Points on a hilly landscape, in no order, each with its height.
A ball rolls from a point to the lowest of its 5 nearest points, and stops where none of them is lower. Distance is the straight distance between rows; heights are no part of it.
tapeb height 323: [ 21   6  31  17  11   5  23 -13  17   3   9   7  -2   0  21  -7  -6 -15
   8  19   1]
zoge height 144: [ 14   6  38  29   3  12  18 -18  19   4  12   9  -3  -6  29  -2   0 -11
  13  26   1]
guk height 175: [-18   2 -31 -19 -10 -15 -22  19 -15  -5 -11  -4   4   4 -27   8   2   9
  -7 -19   1]
sep height 552: [-33 -14  34  33  -4   7 -10 -18   3  12 -12  12 -18  -7  13  21 -15  -7
  41  13 -29]
kozun height 35: [ -8   0 -30 -21  -3 -13  -9  14 -12  -3  -2  -8   2   6 -20  -1   7   7
  -8 -16   6]
Sokup height 274: [ -8  -1 -13  -5  -1  -2  -9   4  -5   0   1  -9   2   6  -5   2   5   6
  -6  -5  -4]
vut height 305: [-20  -2 -26 -12  -9 -10 -15  20 -19  -5  -8  -7   0   4 -23   8   0   9
  -9 -14  -5]
tud height 308: [ 20   2  12  10   4   9  14  -5  10  -7   7   0   3  -1  13  -6  -4 -10
   1   7   8]
gadu height 57: [ -1  -7  19  24   5   9   7 -11  12   4   1   4 -11  -6  19   4  -7  -6
  17  20  -3]
koson height 281: [-46  -9 -28 -21 -11 -19 -41  26 -18   1  -5  -7  11  10 -26  14   2  18
  -4 -24 -17]
dekup height 347: [-13  -4 -16  -2  -8  -5 -12   6  -6   1  -3  -7  -3   2  -8   6   3   5
  -4 -12  -7]
nisem height 492: [ 37  18 -33 -38  13 -10  15  20 -11  -3   5 -10  18   6 -17 -25   9   0
 -46 -22  32]
lupos height 536: [-21 -11  36  30   2   8   2 -27  17   9   1   9 -15  -9  20  19  -9 -11
  39  16 -23]
famu height 504: [-18 -15  29  24   0   9   8 -23  18   7   6  10 -17  -8  22  10 -12 -10
  28  21 -18]
mazu height 216: [ 34  12  -4  -6   4   6  18  -1   3  -1   2  -4   1  -1   1  -5   2   0
 -14   3  25]
Fikib height 277: [ -6  -7  18  16   1   9   8 -14  11   6   0   6 -15 -10  15   8 -11  -5
  16  19  -8]
Vibu height 451: [ 34  11  -9 -19   6   3  16  -1   1  -8   9  -3  12   2  -6 -15   3   1
 -26  -6  36]
Kog height 376: [  2   3 -42 -34   1 -14 -12  24 -26 -14  -2  -5  12   5 -27  -1  10  11
 -36 -21  17]
rus height 389: [-1  1  0 -8 -4  2 -1 -1 -1 -2  1 -3  1  0  0 -9  2  5 -3 -4  3]
ninit height 499: [-28 -12  30  27  -4   7 -10 -21   8  10  -5   9 -13  -6   9  12 -10  -7
  35  10 -23]
gubir height 372: [-38 -19  25  22  -6   7 -16 -16   6   6 -11  13 -12  -3   7  18  -8   2
  35   9 -35]
Rivi height 374: [  5  -1 -28 -26   8  -9  -3  14 -10 -10   0 -13  13   8 -14  -5   7   7
 -21 -19  11]
gidad height 541: [-21  -6 -23  -2  -6  -3 -12   9  -8  -5  -8  -4   2   5 -12  11   1   1
  -3  -8  -9]
zari height 383: [-30  -5 -18  -6 -10  -9 -15   9 -13  -6  -4  -1   3   5 -13  14   1   3
   2 -16 -16]
beduf height 266: [ 29  11  35  15   2   8  20 -18  20   6   9   8  -5  -3  24  -6  -5 -17
   7  26  -1]
sirom height 422: [  7  -2  32  23   8   7  14 -19  20   4   3   8  -5  -3  27   0  -4  -8
  17  26  -4]
Fugon height 259: [ 21   4  35  21   9   6  22 -15  18   2  10   7  -5  -3  26  -3  -5 -14
  13  22   1]
sig height 564: [-27 -19  35  36  -1   6  -6 -23   8  10  -7  12 -20  -5  18  22 -15  -7
  41  16 -25]
fepe height 230: [-27  -8  -6   4  -7  -5 -14   5  -4   6  -2  -1  -1   4  -4  10  -4  -1
  15  -5 -21]
vup height 209: [ 28  11  -3  -6   3   2  10   3   0  -2   4  -1   5   2   0  -7  -2  -1
 -13  -1  20]
zegil height 278: [ 25   5  13  14   7   8  23  -6  19  -2   6  -3   0  -1  12  -7   0 -10
  -5  10   9]
vuf height 162: [  0   2 -21 -22   0  -8  -5  12 -10  -5  -3  -9   4   7 -15  -5   7  10
 -12 -14   5]
tufev height 168: [ 21  10 -16 -20   5  -4   7   6  -7  -8  -5 -12  19   5 -12 -13  13   5
 -29 -13  20]
nur height 276: [ -3   1 -19 -12   2 -10  -4   9  -8   0   0  -9   0   7  -6  -2   6   9
  -8  -9   1]
mim height 569: [ 43  11  12   3  13   8  30   0  15  -1  11  -1   2   4  11 -17   8  -3
 -11   5  25]
viro height 480: [ 35  19 -31 -36   9  -7  14  14 -12  -5   3 -10  16   4 -15 -23  12   1
 -44 -18  35]
vimev height 375: [ 1 -3 10  7  1  8  0 -7  5  4 -3  3 -4 -9 10 -3 -8 -3 14 10 -1]
vuniv height 342: [ 36  13  -8 -15   6   2  15   2   2  -2   8  -2   9   1   0 -13   5  -1
 -15  -5  30]
paz height 373: [-3  0  3  1 -2  4 -7 -5  5  2 -4 -4 -3 -7 -2 -4  1  3  2  1 -4]
Mes height 107: [-18  -7  -6   4  -7  -6 -11   0  -3   3  -3  -3  -2   6  -2   7  -2  -1
  13   1 -23]
mafo height 443: [-16  -8  20  22  -4   7  -2 -17   7   3   2   8 -16  -6  13  10 -10  -9
  18  13 -17]
gifa height 328: [-10  -7  -2   1  -5   2  -6  -3   0   8  -3  -5   1  -1  -4   6  -1   5
   5   3 -17]
valim height 380: [-46 -14 -10   3 -10  -4 -32  14 -11   6 -13   2  -6  -4 -14  20  -3  10
  18  -7 -26]
lomek height 442: [-13   0 -36 -29  -8 -15 -19  21 -22  -7   0  -1   9   3 -32  -3  11  10
 -18 -23   9]
Musuz height 315: [ 38  12  25  13   7  16  30 -15  23  -2  11   5  -5 -10  22 -15   8  -4
  -4  17  19]
teneg height 320: [-33  -4 -26 -20 -12 -15 -34  26 -20  -5  -7  -2   5   9 -26  10  -1  15
  -5 -19 -14]
Kidid height 348: [ 53  11  35  16   7  16  40 -20  25  -3  14  18  -6  -8  35 -18   1  -9
   9  25  18]
zov height 102: [ 22   5  18   9   5   8  17  -9  14  -1   8  -1   1  -4  14  -4  -5 -13
  11  14   5]
Mig height 363: [ -7   2   6   4  -8   5  -6  -7   5   7  -4   0  -2  -5   2   0  -1   1
   4   8 -11]
lapef height 509: [ 30  18 -15 -21   7   2  10   1  -4  -4   4  -6  15   1 -11 -11  11   0
 -29 -14  29]
maro height 378: [-40  -7 -30 -27 -10 -15 -36  28 -23  -3 -11  -6  10  14 -27  13   3  15
 -10 -22 -12]
Kagim height 275: [ 23   9  -3 -13  -1   4  12   2  -4  -4  -3  -6   9   3  -4  -7   3   0
 -19  -5  16]
Muku height 568: [ 13   4 -11 -20   3  -2   6   8  -9  -7  -6  -7  11   7  -6 -11   6   4
 -19  -9  13]
talek height 452: [ 21   6 -43 -33   6 -14  -1  25 -21 -11  -5  -9  18   8 -21 -11  13   6
 -36 -21  30]
salef height 301: [-28  -9 -10  -3  -7  -7 -13   8  -8  -1  -5  -1   1   2  -7  13  -1   4
  11  -8 -18]
gep height 350: [ 4 -3 17 12  3  9  6 -7  9  4  1  4 -7 -8 13 -3 -4 -4 16 12  3]
laset height 415: [ 45  19  18  -1  13   8  35  -4  12  -4  14   2   0  -2  18 -19   6  -5
 -18  10  27]
pur height 471: [-13   1 -34 -29  -8 -16 -23  20 -17  -7  -7  -6  10   5 -36   3   8   9
 -18 -26   5]
valu height 578: [-30 -17  38  34  -7   8  -7 -20   6  12 -14  12 -20  -5  15  20 -16  -8
  44  17 -30]
dimok height 208: [ 16   4 -31 -25   7  -6  -1  15 -15 -11  -5 -10  16   7 -13  -9  12   4
 -34 -16  21]
lekuv height 318: [ -1  -1  14  15   2   6   1  -9   8   9   0   9 -11  -9   8   3 -10  -5
  14  12  -6]
fabib height 228: [-42  -8 -10  -5 -11  -7 -28   8 -16  -1  -8  -3   0  -3 -16   9  -4   9
  14 -16 -24]
niz height 339: [-7 -3 -8  1 -2  1 -6  2  4  4 -4 -6  1  0  0  2  3  6 -4 -4 -8]
rit height 501: [ 43  11   0  -8  10   6  24   1   7   0  13  -5   6   2   5 -17   1  -2
 -11   1  32]
Bunu height 448: [-16  -3 -30 -25  -8 -17 -27  23 -16  -4 -14  -7  16   9 -36   6   8  13
 -15 -23   1]
zube height 406: [-18  -7  17  21  -6   4  -9 -13   2   5   1   8 -14  -3  10   9  -8  -9
  19  11 -20]
kelig height 368: [  5   6 -12 -19   4 -10   1   8  -8  -6  -1  -6   4   9  -4  -5   5   8
 -16 -10   7]
tep height 538: [-19 -11  38  34  -1   6   5 -28  23  14   4  13 -20  -5  21  18 -13 -12
  38  19 -21]
guveg height 365: [ 10   3 -39 -30   3 -10  -9  24 -22 -13  -4  -8  14   5 -24  -5  10   7
 -33 -17  17]
tumin height 366: [ 31  12 -10 -15   2  -1  11   1  -2  -4  -2  -3  14  -1  -7  -9   5   2
 -19  -8  23]
fuvi height 110: [-42  -7 -15  -8 -14 -12 -28  18 -15  -3  -9  -3   0   2 -21  11   0   8
   6 -18 -20]
deden height 337: [-46 -13 -15  -6 -12  -8 -33  15 -10   6 -13  -2  -4   0 -17  13  -1  13
  14 -11 -22]
fuv height 384: [ 41  10  33  17   9  14  32 -19  22  -1  10  14  -3 -11  25 -17   0  -6
   5  25  15]
zis height 489: [ 8  0 10  6 -1  8  7 -5  6 -5  5 -1 -1 -6 10 -7 -4 -6  7  4  6]
zadu height 319: [-25  -4 -28 -14  -9 -14 -20  19 -20  -6 -14  -3   4   5 -26  11  -1   9
 -11 -14  -9]
puda height 445: [  5  -7  42  32   5  11  13 -23  25   2   4  13  -8  -6  28   5  -6  -8
  21  26  -8]
Bukep height 327: [-21  -1  14  21  -7   3 -11  -9  -3   8  -1   4 -10   0   5   5  -8  -5
  15  11 -22]
Bis height 468: [ 33  16 -11 -18   2   2  18  -2  -6   0   7  -6  13  -1  -5 -14   9  -2
 -28 -11  31]
bon height 511: [-34 -11  -2  11  -7  -3 -17   2  -9   7  -4   3  -2  -1   5  12  -1   0
  21   0 -26]
tave height 400: [ 25  11 -15 -17   1  -1  10   6  -8  -5   0  -1  14   3 -10 -11   8   1
 -24 -11  23]
tam height 299: [-22  -5 -30 -22 -16 -16 -26  25 -17  -6 -11  -5   6   8 -30  10   2  14
  -8 -18  -9]
firot height 401: [-24  -4 -34 -26 -13 -18 -30  26 -19  -4 -15  -6  18  11 -35   9   3  11
 -12 -22  -6]
zimid height 402: [-27  -9 -15   0 -13  -6 -15   7 -11  -3  -5  -5   2   1 -15  11   0   3
   2 -10 -20]
raf height 494: [ 24  11 -38 -29  12 -15   7  19 -17  -7   2 -11  20   8 -16 -17  14   2
 -33 -21  27]
duko height 166: [ 25   6  42  26   2  11  21 -24  19   2  11  13  -8  -8  30  -2  -6 -14
  13  27   2]
sak height 477: [ 31  16 -26 -31  12 -13  11  17 -16  -1   2  -9  16   6 -19 -19  15   3
 -40 -21  33]
zopen height 317: [ -3   2 -11  -5   0  -3  -9   0  -2   1  -1  -6   2   7   0   0   5  10
  -5  -5  -1]
dis height 364: [ 3  6  0 -6  0  0 -3  2 -5 -1  0 -7  1  3  1 -4  3  2 -5 -1  6]
gibo height 142: [ -6  -2 -34 -29  -2 -13 -11  17 -16 -10   0  -6   6   7 -23  -3   7   8
 -17 -20   9]
nefas height 169: [ 30  10  31  12   3  12  28 -14  25   7   5   9  -2  -6  21  -9  -4  -9
   4  24   6]
luri height 240: [ 17   5  -1  -5  -2   0  12   0  -4  -5   1  -6   4   2   3  -5  -4   0
 -11   2  16]
Neb height 187: [30  7  2  5  4  5 20  0  4  0  4 -2  2  1  3 -4 -3 -1 -9  3 23]
zigo height 272: [ 46  15  28   9   6  14  39 -12  20  -5  17   8  -1  -9  28 -16   8  -5
  -6  19  27]
romup height 195: [ 26   7 -10 -14  -1   0   9   4  -6  -3  -2  -6  12   3  -6 -11   6   1
 -20  -7  23]
molel height 382: [ 21   6 -25 -24   5  -6   5  12 -12  -8  -5  -9  17   8 -13 -11  12   5
 -32 -18  22]
befi height 579: [-27 -14  41  40  -1   8   0 -24  13  12 -13  17 -20  -8  22  26 -15  -7
  45  19 -30]
sova height 302: [ 28   7  18  11   8  12  25 -10  18  -1   8   1  -1  -4  14  -9  -3 -10
  -5  16   6]
Kalut height 248: [ 48  15  27   6  10   8  39 -11  18  -9  15   7  -4  -4  28 -19   4  -6
 -12  14  27]
mukuz height 335: [-12  -4   4   9  -5  -2  -8  -6  -1   5  -4   1  -5   0   0   5  -6  -2
  10   5 -18]
lopad height 549: [-24 -13  37  32  -1   5  -5 -23  14   9  -6  11 -19  -8  16  20 -13 -11
  38  15 -26]
gumaf height 269: [ 17   8   2   1   0   7   7   2  -5  -6   3  -3   0   3   4  -8  -1  -1
 -10   3  10]
Saz height 152: [  5   1  30  20   7   2  12 -15  16  10   4   5  -4  -1  24  -2  -4  -7
  16  19   0]
Desev height 191: [ -1  -3 -33 -27   1  -8  -8  18 -14  -7   1 -10   8   4 -21  -5   8   9
 -18 -21  12]
keva height 220: [-46 -11 -19 -11 -11 -10 -40  16 -15  -3  -5  -1   0   8 -24  10   2  15
   6 -22 -20]
vefu height 280: [-24  -6   1   7  -9  -5 -14   0  -5   6  -2   3  -3  -1  -1   9  -3  -4
  16   1 -24]
Tibup height 322: [-55  -9 -34 -17 -17 -14 -44  25 -16   5 -10  -2   5   7 -27  25   2  20
  -2 -25 -22]
dupul height 334: [14  3  5  4 -1  7  8 -3 -1 -6  4 -7  1 -1 11 -6 -2 -2  0  2 11]
Tib height 441: [ -4 -10  27  27   7  12  10 -20  20   6   4  11 -12  -7  21   7  -7  -8
  19  25  -9]
keko height 232: [-44  -9 -26 -13 -15 -15 -37  23 -19  -1  -8  -4   4   8 -27  13  -1  15
  -3 -20 -16]
Nitor height 506: [ 10   0 -15 -24   2  -6   2   9  -9  -6  -3  -9  13   7  -9  -7   4  10
 -16 -10  10]
Pakam height 311: [-38 -10 -11  -3 -12  -6 -21   9 -10  -1  -5  -2  -2  -3 -13  13  -1   4
  12 -11 -21]
Nugo height 289: [ 15   2  39  34   5   8  18 -22  19   1   7  11  -8  -4  31   0  -1 -10
  19  24  -4]
zik height 398: [-14  -6 -13   1  -6   0  -7   3  -1   4  -5  -4   1   3 -10   5   3   5
   1  -5 -14]
gaf height 321: [ 34  11  13   8   8   9  24  -6  20  -1  10  -2  -1  -4  13 -13   3  -6
 -10  10  22]
Zuda height 324: [ 39  10  18   6   9  11  30  -9  22  -4  10   3  -6  -2  17 -15   9  -2
 -10  15  26]
koz height 449: [  6  -1  19  13   9   7  11  -9  12   5   2   2  -5  -2  14  -3  -2 -10
  17  19   6]
kiza height 225: [ 31   7   6   6   7   4  20  -2  12  -3   8  -2   2   2   7 -10   2  -8
 -10   8  16]
mer height 410: [-17  -5  17  20  -6   5  -5 -11   3   4   0   7 -11  -6   5   4 -12  -4
  14  15 -19]
didur height 238: [ 29  13  40  24   3  11  29 -23  20   3   7  15 -12  -9  30  -4  -6 -15
   9  32   3]
tuvud height 399: [ 3  3  7 -4 -2  4  2 -6 -3 -4  3 -4 -1  0  5 -1  0  2 -2  0  5]
vuzel height 300: [-38 -13  11  21  -6   8 -21  -9  -2   3  -5   7  -6  -3   6  16  -4   0
  26   8 -30]
par height 475: [ 42  14  -6 -20  11   5  23   3   4  -7  16  -4   8   3  -2 -21   6  -1
 -25  -8  34]
pagif height 330: [-32  -7 -21  -9 -13  -7 -22  20 -16  -6  -7  -1   2   5 -18  11   2   5
  -1 -18 -13]
sule height 457: [ 30  19 -25 -26   9  -8  10  13 -10  -6   3  -7  18   6 -14 -19  12   3
 -38 -17  30]
Doko height 247: [-26  -6  -7  -3  -9  -5 -13   7  -5   2  -3  -4   3   0  -7  10  -1   0
  12  -5 -21]
Foso height 307: [  3   0 -41 -30   3 -10  -7  18 -17 -13  -5  -6  14   5 -21  -3   8   7
 -26 -19  12]
Tigen height 306: [-31  -9  18  24  -1   0 -18 -16   0   7  -3   5  -7  -2   7  14  -7  -3
  23  10 -25]
toki height 251: [18  4  2  2  1  8 10  0 -2 -5  3 -1 -1  3  9 -3 -3 -3 -9  3  9]
Selu height 367: [-5 -2  9  7 -3  6 -1 -6  7  4 -1  3 -7 -5  4  1 -5  0 10 11 -6]
lumin height 409: [-38 -11  -7   3  -9  -8 -16   6 -10   6  -5  -1  -2  -2  -6  13  -1   4
  18  -6 -22]
rari height 241: [-15  -7   0   7  -7  -1  -9  -3  -3   9  -7  -2  -4   2  -7   7  -5   1
  11  -2 -24]
foduv height 341: [ 33  16  10   5   9   6  20  -3  15  -1  12  -4   1  -2  11 -11   3  -2
 -13   7  23]
Duro height 472: [ 12   2 -30 -26   7  -8   2  16 -13 -12  -4  -9  11   8 -14 -11   8   7
 -26 -17  14]
Pez height 505: [ 40  13 -18 -22   9   0  19   6  -5  -6  11  -3  12   6  -4 -19   6   4
 -38 -11  37]
Gumi height 498: [ 34  18 -37 -38  15 -12  13  23 -14  -7   3 -14  20   7 -23 -24  13   3
 -48 -25  32]
zenu height 379: [ 16   7 -38 -25   7  -9  -3  22 -13  -9  -5 -10  17   9 -17 -10  14   9
 -31 -20  24]
soz height 424: [  3  -2  28  30   8   6  13 -16  15   6   1   7 -10  -4  27   3  -7  -9
  17  21  -5]
Ginez height 349: [-12  -2 -21  -6  -6  -9 -10  11  -9  -1  -6  -6   0   7 -14   7   1   7
  -2 -12  -4]
gavo height 193: [  6  -4  26  21   9   9   7 -10  14   5   3   3  -4  -6  26   3  -1 -10
  17  20  -2]
kigaz height 331: [-13  -5   1   1  -8   4  -4  -3   1   8  -8  -2  -3  -5  -2   1  -2  -1
   9   4 -15]
luzi height 459: [ 26  15 -27 -26  10 -10   5  11 -14  -4   2 -12  17   8 -14 -16  16   3
 -36 -20  28]
Telo height 343: [-17  -6  10  13  -3   3 -12 -12   3  10  -3   4 -13   2   1   6  -8  -5
  11   7 -23]
tad height 303: [ 13   5  24  12   9   6  16 -11  18   1   7   3  -3  -4  22  -5  -6 -12
  11  15   1]
kibe height 90: [-10  -1 -29 -18  -3 -11 -16  17 -13  -2  -4  -8   4   4 -23   4   5   8
  -6 -17   5]
nez height 392: [-27  -8   0   6  -8  -4 -10   4  -6  11  -4   2  -2   3  -2  12  -3   4
  22   1 -26]
Kun height 512: [ 40  11 -11 -20   8   3  22   0  -2  -9  14  -3  11   0   0 -18   6   2
 -33  -9  33]
livep height 355: [ 35  10  38  22   6   7  31 -21  24   3  10  12  -9  -9  25  -8  -5 -10
   7  30   6]
Mez height 388: [ -4   5 -37 -33  -1 -11 -18  22 -20 -13  -2  -2  10   6 -30  -5  10   8
 -30 -20  13]
Siv height 249: [ -3  -6  14  17   1   8   5  -9   7   7  -1   8 -12  -8  15   3  -7  -1
  16  19  -2]
tane height 377: [ 10   2  25  17   7   6  14 -12  12   5   9   4  -2  -3  21  -3  -4  -8
  16  19   2]
bev height 493: [-21  -8  27  27  -2   7  -4 -22   6   6   3   9 -17  -6  18  12 -12 -12
  25  14 -19]
sof height 507: [ 36  14 -41 -43  14  -8  13  25 -13  -9   2 -12  21   6 -27 -25  12   5
 -46 -29  33]
Vezen height 326: [ -6  -3  15  14  -2   9   2 -13   3   8  -1   8 -14  -8  11   5 -10  -3
  17  15 -11]
Kepin height 310: [ -6  -6  20  24   6  11   8 -16  15   7   3   9 -14  -9  22   6 -10  -5
  17  23  -8]
nogut height 438: [ 8  1  7  0 -2 10  4 -6  0 -3  3 -2  1 -4  7 -9 -3 -7  4  4  9]
nebi height 239: [-35  -6 -19 -11 -13 -11 -31  19 -21  -6  -8  -3   3   8 -22   8  -3  13
  -3 -23 -15]
lavi height 487: [-17  -6 -23  -7  -9  -9 -15  12  -9   0  -7  -6   2   4 -15  16   3   3
  -3 -11 -10]
Fefu height 329: [ 9  5  7  0  0  6  7 -5  0 -7  2 -4  1 -1 11 -7  0 -3 -4  2  7]
Ralid height 245: [28  6 11  9  4  9 20 -3 15 -2  7 -4  0 -2 11 -4 -2 -6 -8 10 12]
bedu height 387: [-10  -5  18  21   0  10   0 -13   9   7   1   9 -18  -6  10  11 -13  -6
  18  14 -17]
Foguk height 523: [-19  -9  32  29  -1   8   3 -24  15   8   3  10 -16  -9  17  13 -12 -11
  32  15 -20]
tuz height 522: [-10 -13  38  29   5   9  10 -27  21   6   5  13 -20  -5  26  13 -13  -9
  30  22 -21]
Pivig height 462: [-11  -8  27  25  -1  10   5 -22  16   2   0   9 -12  -9  17   8  -9  -9
  22  18 -17]
Fedel height 513: [-32 -20  32  28  -4   8 -15 -17   7   8 -10  11 -17  -3   9  14 -15  -1
  37  13 -31]
linu height 92: [ 46  13  21   3  14  10  33 -10  15  -3  13   5  -1  -5  23 -22   7  -4
 -14  13  24]
lev height 386: [-11  -2   6   6  -6   1  -4  -7   3  11  -5   5  -7  -3   2   3  -6  -4
  11   7 -19]
biv height 479: [ 9 -1 14  7  5  8 12 -6  7 -3  7 -1  2 -7 13 -7 -2 -9  9  8  4]
zofan height 473: [-44 -12  -7   5  -9  -5 -25  10 -10   5 -11   4  -5  -7  -9  18  -5   9
  21  -4 -25]
fazur height 574: [ 45  14   0 -15  14   5  30  -1   9  -4  16  -4   8   2   3 -22   2  -4
 -20  -2  30]
Nuta height 411: [ 26  11 -20 -20   8  -5   6   9 -12  -6  -1  -8  17   5 -13 -13  13   2
 -33 -15  28]
Kedak height 338: [-39 -14   7  21  -8   3 -19  -6  -5  11 -10   8  -4   0   6  17  -7   4
  23   6 -29]
lop height 534: [-23 -15  36  28  -1   6  -1 -28  14   9  -4   8 -18 -10  13  18 -12  -9
  35  18 -25]
Fel height 279: [-49 -13 -18  -5 -14 -12 -45  14 -11   4 -11   0  -2   5 -23  17   0  17
   8 -18 -24]
kapur height 412: [ 13   3 -30 -25   8  -6   3  17 -12 -13  -4  -9  17   8 -14 -10  11   6
 -27 -19  14]
Gine height 340: [ 36  12  31  18   7  13  29 -18  23   5  11   8  -7  -8  23  -9  -6 -11
   5  29   3]
revo height 381: [-34 -13   6  18  -7   0 -21  -3  -6   7  -5   5  -6   4   7  17  -3   0
  20   2 -28]
der height 262: [ 22   4  24  12   8   7  21  -9  15   1  10   2  -1   0  18  -8  -4 -17
   6  19   2]
dozak height 496: [ 29  16 -37 -37  10 -13   8  20 -14  -3   3 -13  19   7 -25 -19  15   0
 -42 -23  28]
Kul height 150: [ -7  -4 -20  -4  -1  -9 -11   6  -6   0  -2  -8  -3   9 -10   6   4   9
  -5  -9  -1]
zede height 217: [-34  -9 -16  -6 -10 -11 -26  20 -16  -7  -5  -2   1   3 -17  12   2   5
   4 -17 -16]
sileb height 304: [ 48  11  31  11   4  13  37 -17  21  -1  12  13  -5  -8  28 -17   4  -9
   0  21  23]
puva height 336: [ 17   9  -5 -12   0   2   8   5  -9  -5  -3  -4   8   3  -5  -7  -1   2
 -16  -5  14]
guv height 194: [  3   2 -12 -17   6  -8  -3   7  -7   0  -1  -8   6   7  -6  -7   4   6
 -11  -8   5]
Vasi height 313: [ 53   9  30  13   9  16  42 -19  21 -11  20  15  -4 -10  35 -22   4  -6
   2  23  24]
Sigut height 103: [-10   0 -32 -24  -5 -13 -15  14 -15  -4  -2  -3   4   0 -27   4   6  12
  -9 -18   6]
zuv height 461: [-21 -10  23  25  -7   8 -11 -19   7   2  -2   7 -16  -5   9  11  -7 -10
  29  10 -24]
Gikav height 405: [ 15   5 -43 -28   7  -9  -9  24 -24 -10  -4 -10  18   7 -21  -9  12   6
 -33 -21  23]
seliv height 519: [-16 -10  32  28   4   8   7 -26  17   6   6  11 -18  -5  21  15  -9 -11
  31  21 -22]
Zate height 333: [-20  -7 -11  -1  -8  -4  -7   8  -1   1  -7  -4   1  -1 -11   8  -2   3
   5  -4 -19]
tapop height 332: [-50 -15 -16  -4 -10  -9 -37  16  -6   3 -12   5  -1  -2 -24  13   1  16
  11 -17 -27]
bude height 515: [ -9  -9  37  28   5  12  13 -25  24   6   3  14 -14  -6  28  10 -12  -9
  26  24 -17]
tazu height 77: [-25 -10  11  16  -4  -2 -19  -7  -4   9   0   4  -9   2   6  11  -7  -1
  18   3 -24]
mavu height 255: [ 25   7  -3 -12  -1   1  12   2  -1  -2  -4  -7   9  -2  -3 -12  -1   1
 -13  -4  24]
Ros height 433: [-45 -10 -10   2  -9 -10 -22  10 -10   6 -11   5  -5  -2 -11  16  -1   6
  20  -8 -26]
vurug height 207: [-11  -2 -24 -10  -3 -10 -11  13 -10  -1  -5  -8   1   4 -14   6   5   8
  -2 -12   1]
milin height 567: [-24 -12  38  38  -4   3  -1 -25  13  14  -7  12 -20  -5  21  23 -12  -8
  45  21 -25]
Nefeg height 254: [-45 -10 -28  -9 -14 -14 -45  19 -17   2  -8  -7   2   7 -29  13   4  19
   1 -23 -19]
Nek height 421: [-32  -6 -28 -25 -12 -18 -31  27 -21  -5 -12  -7  12  13 -30  11  -2  12
 -11 -23 -11]
piz height 264: [ -1  -3 -26 -28   2 -11  -3  13 -11  -7  -2 -10   6   5 -13  -6   7   7
 -14 -17   7]
fotib height 344: [ 38  12  -2 -13   7   6  19  -1   4  -2  12  -1   3   1  -3 -15   3   1
 -15  -1  32]
veb height 213: [23  7  5  7  7  9 15 -1  8 -6  8 -3 -2  1  8 -4 -3 -7 -9  7 15]
bos height 181: [-41  -8 -17 -10 -11  -9 -35  21 -17  -5  -7   0   0   3 -25  13   3  15
   1 -18 -16]
gitu height 403: [ 4  0  9  3 -4  6  0 -7  4 -1 -1 -3 -6 -5  7 -4 -2 -4  6  8 -5]
Setul height 361: [ 11   6  -7 -16   3  -4   1   4 -11  -5  -3  -8   2   3  -3  -5   1   3
 -12  -6   8]
zana height 470: [ 25   9 -41 -31   9 -13   1  27 -17  -4  -4 -10  20   7 -21 -19  14   6
 -32 -22  31]
sitan height 481: [ 34  17 -22 -30   6  -1  14  10  -9  -6  10  -6  11   2 -10 -18  11   1
 -40 -13  32]
bamon height 683: [ 40  12   5 -11  11   3  29   2  10  -5   9  -5   3   2   9 -21   5  -3
 -17   2  31]
karo height 119: [ -5  -2 -33 -24   1 -11  -5  15 -14  -6   2  -8   6   3 -22  -4   7   6
 -13 -21  10]
Denu height 547: [-38 -12  -4   8  -6  -6 -21   5 -10   9  -7   3  -5   0  -4  18   0   7
  23  -2 -24]
Vupe height 145: [-38 -20  16  25  -8   6 -22 -10   2  11  -8  10  -9   0   9  16  -8   2
  28   4 -30]
bubus height 469: [ 3  0  7  5  2  7  5 -9  6  0  6  1 -1 -8  8 -7 -3 -7 12  8  7]
sobed height 478: [ 9  0 13  7  1  7 10 -8 10 -3  6  0  1 -6 13 -7 -8 -4 14 11  7]
sok height 256: [-49 -11 -22  -9 -13  -6 -41  18 -10   2 -10  -1   6   4 -27  16   2  14
   7 -24 -20]
Zipo height 257: [-32 -17  18  25  -5   6 -20 -13   0   8 -10  11 -10  -4   6  13  -5  -1
  27   5 -31]
padiv height 346: [ 34  11  18  13   8   8  28 -13  19  -1   7   0  -1  -4  14 -11   7  -5
  -9  12  14]
Soko height 325: [ 34  12  30  13  10  13  29 -13  23   1   7   3  -1  -7  19 -11   2  -9
  -5  20  10]
Kozor height 508: [ 33  16 -18 -23   3   1  14   1  -8  -5   9  -6  14  -1  -9 -14   8   3
 -36 -13  31]
gapu height 474: [-46 -16  -1  16  -5  -1 -22   1  -8   6 -10   7 -10  -3   0  23  -6   5
  26   1 -34]
Piv height 371: [ 13   4  29  21   8   4  14 -14  14   3   8   5  -5  -4  24  -4  -4 -11
  14  21   1]
devu height 291: [-21  -8   6  12  -6  -3 -18  -5  -4  11   1   2  -7   3   2  10  -5   1
  17   3 -27]
zelob height 404: [-11  -4  10  12  -6   4  -7  -8   6   8  -4   7 -10  -5   5   4 -10  -4
   9   7 -16]
Limaz height 345: [ 13   3  15   9   4   6  15  -4  12   4   9  -2  -1  -6  17  -7   0 -11
   9  11   4]

For each start below, name the point where the ball stops.
bubus -> gadu
raf -> kozun
dozak -> tufev
nisem -> tufev
sof -> tufev
sep -> tazu
Gumi -> tufev
lupos -> gadu
tuvud -> Neb
tep -> gadu
tuz -> gadu

Call two points neighbours if one is among the 5 nearest of the other. Go from one point of each pair to the other, from neighbour to neighbour, staying as low as possible. Name the highest point that can't be avoided.
zov and Vupe -> Setul
Kul and tazu -> teneg
Saz and dimok -> zenu
tazu and Vupe -> Tigen
gadu and kozun -> Selu
tazu and Mes -> devu
nefas and zoge -> beduf
zoge and linu -> Zuda
zov and Neb -> sova
Vupe and fuvi -> Pakam
Neb and romup -> mavu
Kul and kozun -> vurug
gadu and Saz -> gavo
